Each scene shows the same named points in several views. A view is turned or mirrored, and shifted as a whole, has a little noise and may leave points out.

Scene 1
View 1
Q138: -10.6  -2.6  -8.3  -0.9  -3.0   0.9 -23.8  35.3  -0.4   9.6 -10.0  -4.6   6.4   6.1   1.6   1.2 -19.1  20.3   0.4  -0.6 -27.1 -10.7  21.4
Q336:  -5.8   9.1  -8.7   9.9 -22.1  -1.1   5.4  15.3  -7.1   0.3 -13.3 -10.4  -3.5  -7.0  15.0   4.9  -9.9  16.2  19.7 -10.4 -18.2  -4.8  19.3
Q143:  -6.0   2.7  -6.9   2.3   0.0  -5.7   9.5  21.0  12.3   6.1  -8.2 -21.0 -18.0   5.1  29.3  16.6 -21.6  20.2  30.6  -2.4   0.7 -11.1  23.3
Q107:   3.1  16.9  -1.4   2.0  -8.5  -3.9 -13.9  22.2  -5.6  -5.8 -28.0  -1.4  -8.4   4.4  26.2  -0.6 -13.8   9.9  25.5  -9.6  -7.1 -17.2  14.5
Q631:  -6.4  13.2   1.2  -9.3  -1.0  -2.0 -31.7  29.5 -11.2   1.3 -14.9   2.8   9.8  10.0  11.5  -1.1 -16.3  17.6   9.6  -7.9 -31.3 -13.0  13.3
Q606: -14.8   3.8   4.7 -10.4   4.0  -0.2 -39.5  29.6  -1.1  10.1 -10.3  -2.3  13.3  12.5   4.2   1.9 -22.4  24.8   6.4  -3.7 -30.7 -18.1  16.9
Q253: -26.2   6.2  -4.9   6.7  -2.5  16.6  -7.6  22.2  -7.6   5.5  -4.3  -9.4  12.6  -9.1   4.9  16.7 -15.3  15.0  11.0   9.5 -42.6  -3.9  24.8
Q257: -21.8  17.7  -1.6   7.2  -4.5  20.3 -21.5  21.5 -19.9  -1.8 -15.0   4.8  19.8 -11.8   5.3  10.7 -10.2   4.4   9.3   9.3 -52.7  -4.6  19.2
Q657: -12.9  12.6  -6.6   6.6  -6.3   6.7  -5.1  20.4  -8.7  -0.9 -11.9  -5.9   2.9  -6.4  15.4  12.1 -11.5  10.8  18.0   1.2 -30.8  -4.0  20.4
Q113:   0.8  16.1  -1.5  -9.1  -4.8 -16.2  -2.8  21.5  -3.5  -1.0  -9.7  -9.9  -8.9  11.8  33.8   8.1 -14.1  20.0  30.4 -18.0  -9.1 -10.8  13.4
Q219:   0.7   7.8  -3.5  -1.2  -5.1  -8.1 -12.4  25.2   3.4   0.5 -19.6  -8.4 -10.4   8.9  23.9   2.1 -18.2  17.3  22.9  -8.5  -4.7 -16.6  16.9
Q731: -23.2  15.1   1.3  -4.0   8.2   9.3  -8.4  22.6  -9.0   2.3  -0.1  -6.9  10.4   0.7  17.9  21.4 -16.1  16.2  20.2   5.6 -42.8  -4.4  19.1
Q946:  -0.9  13.1 -14.1   2.0 -16.1  -7.6   2.3  26.9 -14.3  -1.5 -10.6  -5.4  -2.3  -0.3  17.5   3.6  -7.4  14.9  12.9 -15.5 -22.6  -0.5  15.1
Q909:  -7.8   5.2 -10.0  13.9  -7.3  13.7 -13.4  28.1  -3.0   0.2 -23.4  -1.2  -0.9  -8.6  10.1   5.2 -14.8   6.3  10.1   8.3 -23.2 -10.7  23.3
Q625: -11.7  22.9   4.8   7.8   7.0  19.5 -23.1  19.3  -5.4  -7.2 -30.1   4.2   2.9  -4.8  24.4  14.6 -15.8   0.0  29.1  15.7 -25.8 -16.8  20.0
Q573:  -6.8   9.1  -2.6  -2.4  -4.6  -4.4  -9.5  22.3   1.3   3.2 -12.4  -9.6  -4.3   5.3  20.4   8.1 -17.9  19.5  23.2  -7.1 -14.9 -13.1  18.3
Q262: -20.8  33.9   3.5   3.3 -11.1  17.6 -14.3   9.8 -33.2 -12.1 -13.5   7.7  23.3 -15.3  14.0  12.0  -2.1   4.2  21.2  -1.0 -56.0  -0.5  11.8
Q550:  -3.1   9.8 -11.5   8.3 -10.4   4.1  -6.4  27.7  -7.9  -0.9 -19.4  -3.7  -2.8  -4.6  16.4   4.6 -12.3   8.8  12.6  -2.0 -20.2  -6.9  18.2
View 2
Q107:  -0.5 -18.5 -14.9  -6.3  -4.8  14.6   3.1  -4.3  -8.5  26.2  -9.4  -6.4 -19.2  10.3  -5.1   0.5  21.2   5.2  18.0 -11.9   1.6   5.5 -10.7
Q657:   6.4 -18.1   2.9  -9.1  -1.8   8.6   7.3 -24.5   6.2  11.7 -11.8   4.0  -3.6   5.3  -5.3  13.4   9.1  12.0   6.8  -7.4  15.3   5.4  -7.7
Q625:  -7.0 -23.2  -7.7   4.1 -11.2   7.9  -0.6 -15.1  11.6  11.5 -14.1   8.4  -6.4   5.5  -2.4  -5.0  12.2  12.2  10.4  -1.0  -1.2  12.9 -23.0
Q336:  14.2 -24.2  -4.0 -15.9   0.8   7.0   8.8 -19.0  -9.4  20.9  -8.7  -6.8 -11.4   9.8  -7.9  18.1  14.5   6.5   8.0 -10.5  19.6   6.6   4.1
Q113:   9.9  -0.5  -5.1 -19.3  -3.2  21.2   7.6  -8.2 -13.9  29.0  -9.3 -11.8 -19.7   9.7 -12.0  11.7  21.1   4.5  18.0 -16.4   0.8 -10.9 -14.4
Q606:  -1.5   4.2  10.7  17.2  -0.5  -1.8  -1.9 -14.0  20.0  13.4  -0.9  14.2 -10.4  15.7 -19.5   2.9  14.8   8.0  14.8 -38.2   4.0   6.2  -9.4
Q946:   3.8 -13.2  -2.2 -13.2   8.7  14.2  12.8 -17.5  -6.6  22.3  -8.5  -6.2 -13.3   9.8   1.8  19.4  13.4   7.4  14.7 -15.4  24.5   0.2   0.4
Q909:  -1.4 -29.0  -2.6  -4.9   1.9   6.6   3.6 -22.5   7.6   8.4 -12.2   9.5 -11.5   9.6  -7.2  -3.9  15.7   7.9   3.5  -9.9  13.4  17.5  -2.4
Q257:  -5.5 -20.0   6.0  12.3  -2.2  -4.4   3.8 -26.3  25.3   4.3 -10.1  12.4   9.5   4.3   5.5  14.5  -0.8  18.8   7.2  -5.7  23.6  15.1 -15.7
Q573:  15.6  -7.8  -0.4 -16.3  -4.8  12.7   3.6 -14.6  -4.8  21.5  -7.7  -2.9 -16.6   9.4 -21.5   8.9  20.4   4.6  10.2 -18.0  -0.7  -2.0  -6.8
Q253:  10.2 -15.5  13.9  -2.6  -1.8  -0.5   6.6 -32.3  19.2   1.4 -11.0  14.2   4.4   5.8 -11.1  15.4   5.2  14.0  -1.4 -10.5  18.2   9.1  -6.8
Q550:  -1.0 -23.0  -3.7  -9.1   3.2  12.9   7.3 -19.0   0.2  15.8 -12.0   2.0 -14.0   9.9  -2.3   4.2  15.4   7.3   9.9 -11.5  17.8  10.6  -3.2
Q731:   7.0  -1.2  14.4  -4.6  -6.1   8.4   5.7 -27.6  16.5   6.8 -12.2   9.6   3.7   4.3  -9.9  15.0   4.5  13.7   4.7  -8.9   9.8  -2.3 -20.3
Q631:  -6.2  -0.5   3.8  12.3   1.6   4.5   1.7 -10.9  12.0  18.9  -4.4   6.5 -10.8  13.0  -4.6   7.2  12.3   9.2  20.2 -29.8  10.2   3.3 -12.2
Q219:   5.3 -10.3  -7.2 -11.4  -2.2  15.6   2.1  -8.0  -7.8  23.0  -7.5  -2.8 -23.4  11.8 -15.2   0.2  23.8   2.5  14.5 -20.7  -1.5   2.1  -7.7
Q138:  -2.8  -6.9  10.4   2.8   8.5   4.9   4.0 -21.2  14.0  10.2  -6.1  13.5 -17.0  14.8 -15.5   0.0  15.2   6.1   9.2 -32.5  15.2   9.6   0.8
View 3
Q336:  -6.4 -10.2  -9.4 -10.4  -0.7 -21.2  -0.9  -1.4  -1.8  20.1   7.4 -24.8   6.9  -8.8   2.2   5.4  -2.5   9.0 -22.6  10.7 -31.7   4.9  12.4
Q631:   4.9 -16.3 -11.2 -23.4  15.2  13.1  -0.9  -8.9  11.4  21.6   1.2   1.0  12.0   0.0   0.2   3.8 -11.3   3.2 -20.0   2.4 -26.7 -11.6  -5.9
Q550:  -2.4 -11.7  -6.6 -11.3   8.4 -10.5   1.5  -0.9   6.5  11.7  -2.6 -21.1   8.8  -5.7   2.9   6.9 -14.8  -0.6 -25.4  12.0 -26.4   3.4   2.6
Q219:  -4.6  -9.5  -7.5 -19.3  28.6  -6.9  12.1  10.0  -0.1  21.8  12.9 -17.4   3.5  -4.9  -8.0   5.6 -13.0  -3.1 -28.8   2.7 -22.6  -0.6   0.0
Q113: -10.1  -4.9 -21.0 -14.2  30.8 -13.7   5.0   9.3  -4.9  31.4  11.2 -13.3  -1.2 -15.3 -11.4   7.4  -6.6   2.3 -22.1  -4.9 -19.3   4.0   4.2
Q107:  -1.0 -10.4 -12.8 -13.9  24.0  -2.4   1.8   9.3  -6.2  16.9  11.9 -17.7   6.6  -9.5  -8.4   1.6 -17.6   1.6 -31.5   8.1 -27.4   3.3   8.0
Q731: -14.9  -4.6 -16.6  -5.5  -1.1  -4.1  -7.6 -11.7  21.1  30.2  -1.6  -2.6  -5.9  -2.9   4.2  11.9  -5.4  -8.6  -9.3   6.0 -33.1  -4.5 -14.1
Q257:   0.4 -12.9 -11.7  -5.5 -18.8   8.9 -15.6 -20.9  21.9  14.1  -7.6  -4.0   7.0   3.5  11.9   5.2 -12.4   0.6 -14.7  19.9 -41.0  -6.1  -5.9
Q573:  -9.2  -8.7  -9.1 -15.1  18.9  -9.6   9.9   3.7   5.1  26.7  11.5 -15.1   0.6  -4.8  -5.1   8.1  -7.8  -3.5 -21.2   2.2 -25.5  -1.9  -3.5
Q253:  -8.9 -11.0   0.5  -7.9 -19.0 -11.2  -0.1 -17.7  25.9  19.9  -7.8 -14.4   4.3   7.8  13.9  11.0  -4.2  -6.9 -12.1  13.7 -36.0  -6.3 -12.5
Q262:  -3.0 -13.0 -26.1   1.9 -23.5   7.8 -32.2 -23.4  11.7  18.8  -4.5  -0.9   3.2  -8.9   7.0   1.3  -4.4  12.8 -11.4  20.0 -45.0  -0.8   7.8
Q143: -20.8   0.0  -5.9  -7.9  25.2 -26.5  17.7  16.0   0.9  27.9  15.3 -28.3  -8.5  -6.5  -8.7  12.2 -10.2 -14.3 -22.9   2.2 -22.3   6.1  -4.8
Q625:  -4.3  -8.3 -11.9  -3.4   6.0  13.7  -8.5   2.1   9.6  10.8   6.8 -10.5  -0.7  -1.6  -3.7   1.9 -25.9  -8.2 -27.6  22.0 -41.2  -1.0  -4.7
Q946:  -2.0 -11.8 -13.4 -16.1  10.8 -22.5  -0.9  -5.5   3.4  20.5  -6.1 -18.2  12.1 -12.4   3.2   7.9  -3.8   9.5 -20.2   1.7 -18.3   4.8   9.3
Q138:   0.7 -17.0   2.8 -25.5  10.4   0.0  12.3  -9.0  20.7  19.7  -3.7 -11.0  12.6   9.4   4.8  10.0  -9.5  -6.4 -22.0   1.8 -23.2 -12.5 -12.9
View 4
Q253:  -9.1 -19.7  13.1  -2.1  -6.0 -17.7  15.8  -2.6  -0.8  -4.4   8.1  25.6   6.0   0.8  -1.3  29.5 -14.5 -17.6   8.7  29.6  19.2  -6.8  -9.9
Q573: -12.7   6.6   4.6  -2.3  -5.6   0.0  12.2   3.3 -16.6   5.7   6.2   1.2   1.8   3.8   2.1  30.1   3.2 -15.8  12.5   8.8  10.0  -8.9   0.5
Q657: -14.4  -3.6   6.2  -0.2  -7.7  -7.5  10.6  -8.7  -8.0  -1.3   3.7  15.8   3.9   4.8  -4.1  27.6  -1.5 -17.0   8.5  26.7  17.1  -9.9  -5.1
Q336: -21.4  11.8   2.8  -7.5  -6.1  -5.1   8.5 -16.5 -16.3   0.0   6.7   7.7   3.0  12.9  -4.8  21.4  -1.2  -3.1  -0.2  17.8  20.0 -12.2  -3.2
Q625:   1.9   0.4   6.4   3.9  -3.1  -6.9  10.7 -12.7  -4.8   1.1   4.1   6.3   4.8 -13.8  -4.9  31.6   9.6 -37.9  21.8  29.6  12.5 -25.5  -9.1
Q113: -21.4  18.6   0.6   4.3  -7.5  10.6   8.9   4.0 -27.7  10.7   0.1  -2.4   2.4  11.3   1.5  27.8  15.6 -16.3  10.6   8.2   8.8  -4.2   9.7
Q262: -16.4 -10.2   8.9   8.7  -0.8 -24.9   5.0 -23.9 -15.8   7.6  -8.0  36.3  20.5  -6.1  -4.3  14.8   0.2 -29.1  11.8  59.9   9.9 -12.4  -4.9
Q631:  -2.8  -2.2  -7.1   1.0   0.2 -13.1  -1.5   5.6  -9.8  13.3  -7.6   6.6   7.0  -5.0   5.9  26.8  -7.7 -21.9  20.1  21.5  -4.9 -12.5   0.0
Q606:   4.2 -10.7  -1.9  -6.0   3.0 -20.3   7.3  20.1  -7.7  13.2   1.4   0.3   5.2  -8.8  11.7  31.3 -20.9 -15.4  21.6   4.5  -6.8  -5.4  -1.9
Q257:  -5.2 -19.1   5.9   2.6  -1.7 -25.1   4.4 -13.2  -0.3   1.9  -3.0  29.4  11.4  -7.1  -3.3  23.8 -12.0 -25.5  15.1  47.5  10.3 -16.3 -11.4
Q138:  -1.1  -8.6  -4.3  -7.7  -2.9 -13.2   2.4   9.3   1.3   4.3   1.8   5.3  -2.8   0.2   3.2  31.5 -19.0 -10.3  15.3  10.9   3.9 -11.9  -6.5
Q909:  -1.1  -3.3   0.7  -7.7  -5.4  -6.9   6.8 -13.6   3.6  -5.0   6.3   6.6  -3.5  -1.7  -8.4  31.4  -5.5 -18.2  11.6  22.5  17.3 -23.2 -13.6
Q143: -19.2  12.9  12.3  -1.5 -13.6  14.6  22.4   5.6 -16.4  -4.0  17.0  -4.4  -6.2  12.7  -2.0  39.1  10.8 -13.0   5.8  -2.4  25.0  -5.4   1.1

In a view up to two points have been moved. Name them for each view, in the order of its rows, or write -.
view 1 => Q625
view 2 => Q573
view 3 => Q336, Q253
view 4 => Q606

Scene 2
View 1
Q799: -23.2   6.9 -30.4  19.5   3.0  10.9   4.1  15.0  12.5  17.4  13.9  13.1   1.8   1.7  -8.1   8.0  33.1 -27.5   5.2  -6.6  24.2   6.8 -11.6
Q80: -10.7 -14.6  12.8  -7.7  -1.0 -11.0  17.6  15.8   4.0  12.1 -29.8 -37.1   2.0  -0.4  11.1  12.2  28.4 -14.0  21.5   1.0   8.2 -11.9 -37.8
Q968: -11.7  -6.7 -10.0   2.4  -3.3   5.6   3.0   7.6  17.5  14.7  -3.7   0.3  -7.0   3.0  -1.7   9.6  23.0 -26.8  12.4  -2.1  10.3  10.2 -10.4
Q824: -12.3  -4.8 -38.2  19.6   0.9  28.6  -0.7   2.3  25.5  21.1  26.6  27.1  -6.8  -0.5 -21.6   1.4  24.3 -25.1  -0.6  -2.9  18.4  14.4   8.4
Q506:  12.7  23.6 -28.1  20.7  -9.3  36.5 -13.5   1.5  27.0  36.8  29.5  39.2 -10.6   1.4  -6.2  10.8  14.9 -31.9 -13.1  -1.9  15.5  16.8  29.1
Q189: -11.9  26.5 -14.5  18.8 -11.5  19.3   3.6  30.5   6.4  40.0  17.0  14.0  -7.2   6.4   7.5  21.5  34.9 -16.1  -9.8   7.0   7.4 -10.3  -7.4
Q632:  -2.5   0.2 -24.1  20.0  -4.4  14.7  -4.3  -5.8   6.1  32.0  18.4  22.8  11.8 -10.1 -11.3   7.3  -1.2 -17.3  -4.9  -4.3   7.5  18.1  17.4
Q322: -49.8  -8.0   1.4   3.5 -22.7 -22.3   3.6  21.4  -5.1  19.6   1.5   4.6  -5.5   2.1  -2.0  16.4   7.7 -13.6  16.0   4.1 -20.0  16.0 -10.6
Q93: -22.5 -19.8 -38.7  30.2  19.1   4.7  14.7  -2.0  -5.0  18.0  12.7  -1.1  36.4 -15.4 -21.3  -4.0  17.3 -11.2   8.8 -12.5  32.1   3.1 -17.9
Q700: -11.4   5.2  -3.0   5.7 -14.3   2.3  -4.6  10.3   9.8  26.7   2.8  10.3  -7.6   2.4   3.0  16.9   9.8 -23.7   7.3  -0.6  -2.9  15.7   3.0
Q965: -12.2 -10.5 -17.2   5.5 -13.2  24.6  -3.3   4.5  28.1  24.0  21.5  23.0 -25.4   4.4 -17.1   5.7  16.6 -18.2  -2.3   9.3  -6.4  14.3  14.9
Q592:  -5.8   3.5 -23.3  13.3 -10.8  19.1  -9.5  -0.2  21.6  24.2  20.0  32.4 -10.3   0.4 -12.0   9.3   8.9 -27.8  -0.6  -3.8   4.2  25.4  20.7
Q428: -25.0  13.9  -2.0   1.7 -14.6  -3.7   1.0  26.9  11.2  18.5  -3.7   2.2 -15.0  10.2  11.0  20.7  31.1 -30.7  10.7  -1.1   4.0   4.6 -15.9
Q844:  -8.2 -32.2  -0.2  -3.6  -4.9   3.4   9.2  -2.7  14.3  14.3  -9.1 -12.8  -2.0  -5.5 -10.5   1.5   8.5  -9.3  13.8   4.1  -1.7   7.0 -11.1
Q739: -11.0  -2.6  -3.6  14.1 -12.5   1.9   5.6   6.3  -6.3  37.3   7.6   2.1  10.9  -6.1  -0.8  12.4   6.1  -2.9  -2.7   7.2  -6.8  -0.1  -2.1
Q205:  -6.1   3.1   2.9  -0.6 -17.2  12.8   1.4  16.1  18.2  30.1   3.8   5.2 -21.2   4.9   2.1  16.5  20.6 -14.3  -2.8  12.3  -9.2  -0.9   0.0
Q622:  19.9  20.5   6.1   4.3  -8.3  -8.8  -6.4  -1.3   3.9  25.3 -21.1  -5.6  14.0  -5.8  24.6  19.2  -1.6 -34.7  11.6 -16.1  14.5  17.0  -1.1
View 2
Q506:   3.2   4.0 -19.8  -6.0  40.5 -36.0  22.1  -5.4   0.1  -4.6 -21.9  28.5  -0.3  -5.9  24.9  24.0  33.4  -8.2  15.4  24.9  33.9  39.5   7.0
Q968:  16.6  -2.9  -9.9   3.8  -1.7  -5.1  -0.2  15.3  -3.3 -12.0  10.1   7.8  10.0   0.0  -3.2  10.3  15.1 -13.8  18.1   4.9  17.4  18.0 -11.2
Q622:  -2.0   2.1   3.7  32.0  -5.8  -3.4  -4.4  -5.0  -9.7 -26.3  13.5  24.9  -7.9  24.4  -9.4  -7.9   9.5   3.6  12.5  12.2  34.8  43.0 -16.3
Q844:  33.6  -1.7 -10.4  12.9 -20.2 -10.2 -12.9  11.9 -15.0  -9.6  21.3  12.9  10.2  -1.8  -6.3  15.9  13.1 -10.5   7.6  16.1   8.2  -2.9 -19.6
Q799:  12.0  -1.7 -23.5   3.0  14.6  -3.4  15.0  18.6  18.0 -20.0  -4.9  -1.0   8.9  -7.1  15.2  18.6  18.5 -15.5  17.9  -6.9  13.9  22.0 -16.5
Q739:  27.9 -11.7 -17.5  19.0   5.7 -11.0   2.9 -11.6   1.1 -31.9   6.5  24.3   2.6   6.8   7.8  11.8   7.2 -16.0  -5.9  17.9   4.2   5.9 -13.9
Q592:   6.8  -1.2 -20.1  -4.3  23.8 -28.0  10.1   4.2   5.3  -5.8 -13.3  15.9  -3.0  -0.5   5.8  29.5  21.0  -8.4  18.4  28.1  22.0  18.8   4.8
Q189:  22.2 -16.8 -14.4   2.6  28.7  -2.5  24.3  -7.8   7.3 -32.8  -6.7  23.2  16.1  -3.3  17.8   0.7  17.2 -33.2   3.8  -5.3  15.1  31.4  -4.5
Q322:  24.9 -26.6  -9.0   4.7  -0.7   5.7  -3.8   1.2  13.1 -32.6  11.2   4.8   4.6  18.0 -27.0  13.8  -9.0 -29.1  12.2  17.6  -5.7  -8.1   1.8
Q632:  11.1   1.6 -24.7  13.9  16.3 -28.5   5.0  -6.4  10.0 -18.0 -10.1  19.7 -10.3   3.2  16.0  27.4  16.8   0.8   4.9  30.5  17.9  14.3 -10.7
Q80:  29.9  -8.7   1.2  22.2 -27.5  18.6  -6.1  12.9 -12.8 -30.5  33.2  10.7  18.6   5.7 -10.9 -14.4   7.1 -21.1   7.2 -16.1  13.5  19.5 -30.6
Q93:  19.2  10.5 -37.4  29.2  -7.6  -8.4  -0.1  20.3  27.6 -25.6   1.6  -7.7  -3.2  -8.0  30.3  30.4  13.9   6.6   3.0  -4.2   5.1   1.4 -44.6
Q700:  14.8 -13.6  -2.9   4.2   6.3  -5.6   3.4   0.3  -4.2 -19.8   7.0  18.2   6.1  13.1 -15.1   6.7   7.9 -20.0  14.8  17.3  15.9  17.9   3.5
Q428:  16.0 -16.9  -1.9  -0.2   7.1   8.6  11.4  10.4   3.3 -26.9   9.7   9.3  16.7   7.1 -15.1  -1.0   7.3 -31.5  20.0  -6.0  13.7  25.0  -2.0
Q965:  25.5  -8.1 -16.1 -13.5  20.4 -28.7   7.9   3.7  -9.2  -1.0  -6.1  20.8  11.2 -11.4   3.8  28.3  24.8 -20.7  11.6  28.3  13.6   8.4   7.8
Q824:  12.3   5.0 -27.9  -6.7  21.7 -26.0  13.5  15.9  11.3  -2.6 -14.2   6.1   5.3 -16.6  22.6  34.0  29.1 -10.1  18.4  13.9  18.0  16.3  -8.0
View 3
Q506: -24.6 -11.0   1.7 -25.7   7.9   0.5   9.1  26.7  29.6  -9.7   8.1 -24.1 -23.5   4.8  15.2  17.2 -25.3  -1.2  18.6 -40.4  -1.7 -17.7 -32.9
Q592: -23.8  -3.6   8.0 -13.3   8.5  10.3  14.6  24.9  12.1 -10.0   6.5 -22.9   1.9   2.5  18.3  13.6 -12.9   6.0   4.1 -29.7  12.4 -21.3 -26.9
Q322: -12.5  14.0  15.5  34.6   1.9  20.5  21.7  10.7 -17.5 -15.8  20.0   6.6  32.2  -2.7  27.8 -10.3   9.0  28.5   9.3  -4.5  37.0 -43.5 -11.0
Q632: -14.0   2.0  14.2  -7.0  11.1  14.1   4.6   3.9  24.4 -11.4   7.8 -20.4   4.8  -2.5  25.6  11.2  -9.9   1.0   3.2 -27.1  25.5  -6.4 -22.2
Q968: -19.8   3.4  13.2 -11.5  -3.0  12.9  20.2  11.4  -1.1 -23.7   0.9  15.9  16.5  -3.3  13.1  -1.4  -0.5   7.9  -2.7  -9.2  10.7 -35.0 -10.3
Q428: -21.8   5.9   7.9   3.4  -5.3  11.3  25.8  15.3 -14.7 -23.1   7.2  29.2  11.5 -11.5  18.4 -10.5  -2.3  22.3  18.6  -2.7   9.6 -58.7  -1.6
Q80:  -4.3  16.7  20.2   5.1 -16.4  13.8  21.0 -15.0  -9.2 -37.5   0.8  63.4  29.1   0.8   9.2 -17.1  13.2   7.0  -4.3  13.3  11.7 -41.9   5.0
Q189: -11.8 -11.6  17.9   5.0  -5.8   3.9   6.3  14.2  21.5 -26.9  18.9  17.1 -24.0  -1.3  22.1  -4.6 -10.3  18.6  26.8 -19.7   9.2 -45.8 -21.6
Q824: -26.2 -20.4  20.9 -26.4   8.5  13.4   6.7  24.5  19.1 -19.6  -0.1 -14.8  -2.5  -3.9  21.8  15.7  -6.1  12.5 -12.8 -29.0  11.5 -28.1 -29.0
Q739:  -1.0   8.1  20.1  19.3  -2.3  13.5   8.2  -4.5  18.3 -21.4  17.3   8.4   9.5   7.1  21.9  -2.1   1.1   8.2   8.7 -14.1  29.3 -19.5 -19.4
Q93: -14.4  -9.7  40.0 -17.8   9.8  32.2  -8.4 -15.8  29.2 -31.5  -7.2  13.6  13.0 -27.6  35.3   9.8   4.9  15.4 -27.3 -11.1  35.0 -15.7  -5.0
Q700: -15.4  12.2   2.5   7.7   0.2   7.5  22.4  13.0  -6.4 -12.5  13.5   5.6  16.1   4.0  15.9  -4.0  -5.3  10.7  18.2 -13.0  14.8 -34.4 -13.4
Q205:  -9.0   1.6   8.2   7.6 -10.3   0.3  20.8  17.8   3.0 -22.5  15.4  14.0   4.0  20.2   7.1  -5.1  -1.8   6.2  11.9 -13.4   6.4 -35.6 -26.4
Q965: -17.8  -8.5  13.0  -4.9  -0.6   5.4  18.9  32.3   5.2 -16.9  11.6 -15.7   6.9  19.0  10.4   7.9  -1.0   7.5  -6.7 -27.6  11.6 -29.0 -39.2
Q622: -11.6  30.2  -7.7 -11.0   3.2   9.9  21.6 -14.1   7.0 -12.4   1.9  23.1  14.6 -10.3  13.4  -3.6 -17.5 -10.7  30.0  -4.4   5.8 -10.7  11.9
View 4
Q965:  -6.1  11.9  13.7   9.6  11.7  23.1   7.7 -16.5 -26.6  10.2  27.5  -0.5  12.5 -11.6  -5.1  -2.8  41.9  16.1  14.7  10.7  13.4 -27.9  -0.1
Q80: -47.9 -12.8 -26.3  32.0 -21.4 -15.6   4.3  18.9   1.7   5.1  11.5  13.1  -4.1  -9.0  -6.9   2.0 -31.7  19.8  15.8  -0.2   8.8  -1.3  16.0
Q632:   6.7   3.7  19.7   9.9  10.7  22.3   5.7 -20.1  -8.3  19.4  10.6 -15.4  -3.3  -5.8  -9.5  -9.1  18.5   7.5 -20.1  33.6   8.6 -27.1   2.3
Q622:  18.7 -31.7 -17.1  21.1 -16.9  -1.5   8.8   5.9  -0.4  10.0  10.6  -4.8 -26.1  -8.7 -18.0  -7.3 -12.3  17.4 -11.6  30.6  14.3  -8.0  -7.4
Q799: -21.9 -21.7  18.0   9.9  14.9   2.7   0.6  -6.9  -6.1  -0.4   7.2 -20.2  18.9  -4.3 -13.0 -11.4  11.0  -4.7  -3.7   1.3   3.6 -29.5   7.0
Q592:   9.9  -5.1  14.7   3.7  14.7  25.3   7.6 -15.3 -20.4   7.2  20.2 -16.6   7.3  -9.3 -13.4  -6.7  36.6   7.1  -3.8  20.5  11.1 -29.6  -5.2
Q428: -21.6 -25.9 -13.1  24.0  -8.2  -0.8  -0.3   9.5 -18.7  -1.6   0.5  -0.7  -0.7  -2.9 -19.7  -9.1  10.4   3.5  13.1 -10.7  14.5 -26.0  -2.9
Q700:  -7.6  -8.4 -12.6  21.4  -7.3  15.4   1.4   2.7 -22.6   7.7   7.6  -1.5 -10.1  -4.8 -17.6  -4.3  18.8  11.7   7.1   7.1  15.2 -22.8  -5.7
Q322: -43.2  10.1 -23.2  27.6 -14.8  28.7  -9.2   9.9 -27.4   7.8  -7.9  -5.6 -12.5  10.1 -23.3   5.0  13.0   5.3   0.0  -0.1  12.5 -28.7   1.6
Q968: -18.2 -13.3  -6.4  14.4   1.1   5.8   5.0   1.1 -11.1  -0.5  21.8  -6.2   8.2  -8.7 -13.8  -1.1   7.5  11.9   8.7   7.7   5.8 -13.9   5.5
Q189: -10.3 -19.4  22.4  27.6   4.8 -10.8   1.4 -10.8 -16.4  14.8  -9.6   4.7   3.0  -6.7  -3.4 -25.5  22.3   0.4   8.1  -7.8  18.0 -39.4  -2.2
Q844: -26.4  11.8 -11.9  18.9  -6.6  14.1   7.8   0.0 -11.0   8.9  26.1   6.5   0.5 -10.3  -7.3   4.8   1.5  22.1   7.8  18.5   9.1  -8.9   9.5
Q824:  -8.0  -5.3  28.2   1.7  24.5  17.0   7.8 -19.8 -11.9   3.1  23.6 -20.6  26.2 -11.2  -8.5  -9.2  28.7   2.6  -0.9  14.7   2.5 -28.6   5.5
Q93: -40.2  -1.1  23.8  11.1  15.2   8.4  -0.9 -10.2  17.0   8.3   8.8 -29.9  19.4  -2.5  -6.7  -4.6 -20.4  -2.9 -29.8  25.8  -8.5 -18.6  29.8
Q205: -10.2  -0.3  -1.3  24.7  -5.0   4.4   6.4  -5.0 -23.9  13.4  12.1  14.8  -3.3  -9.9  -3.4  -9.2  24.0  17.3  20.6   1.4  19.1 -25.5  -2.9

In a view up to two points have been moved. Name them for each view, in the order of its rows, or write -.
view 1 => Q700
view 2 => Q80
view 3 => Q428
view 4 => Q844
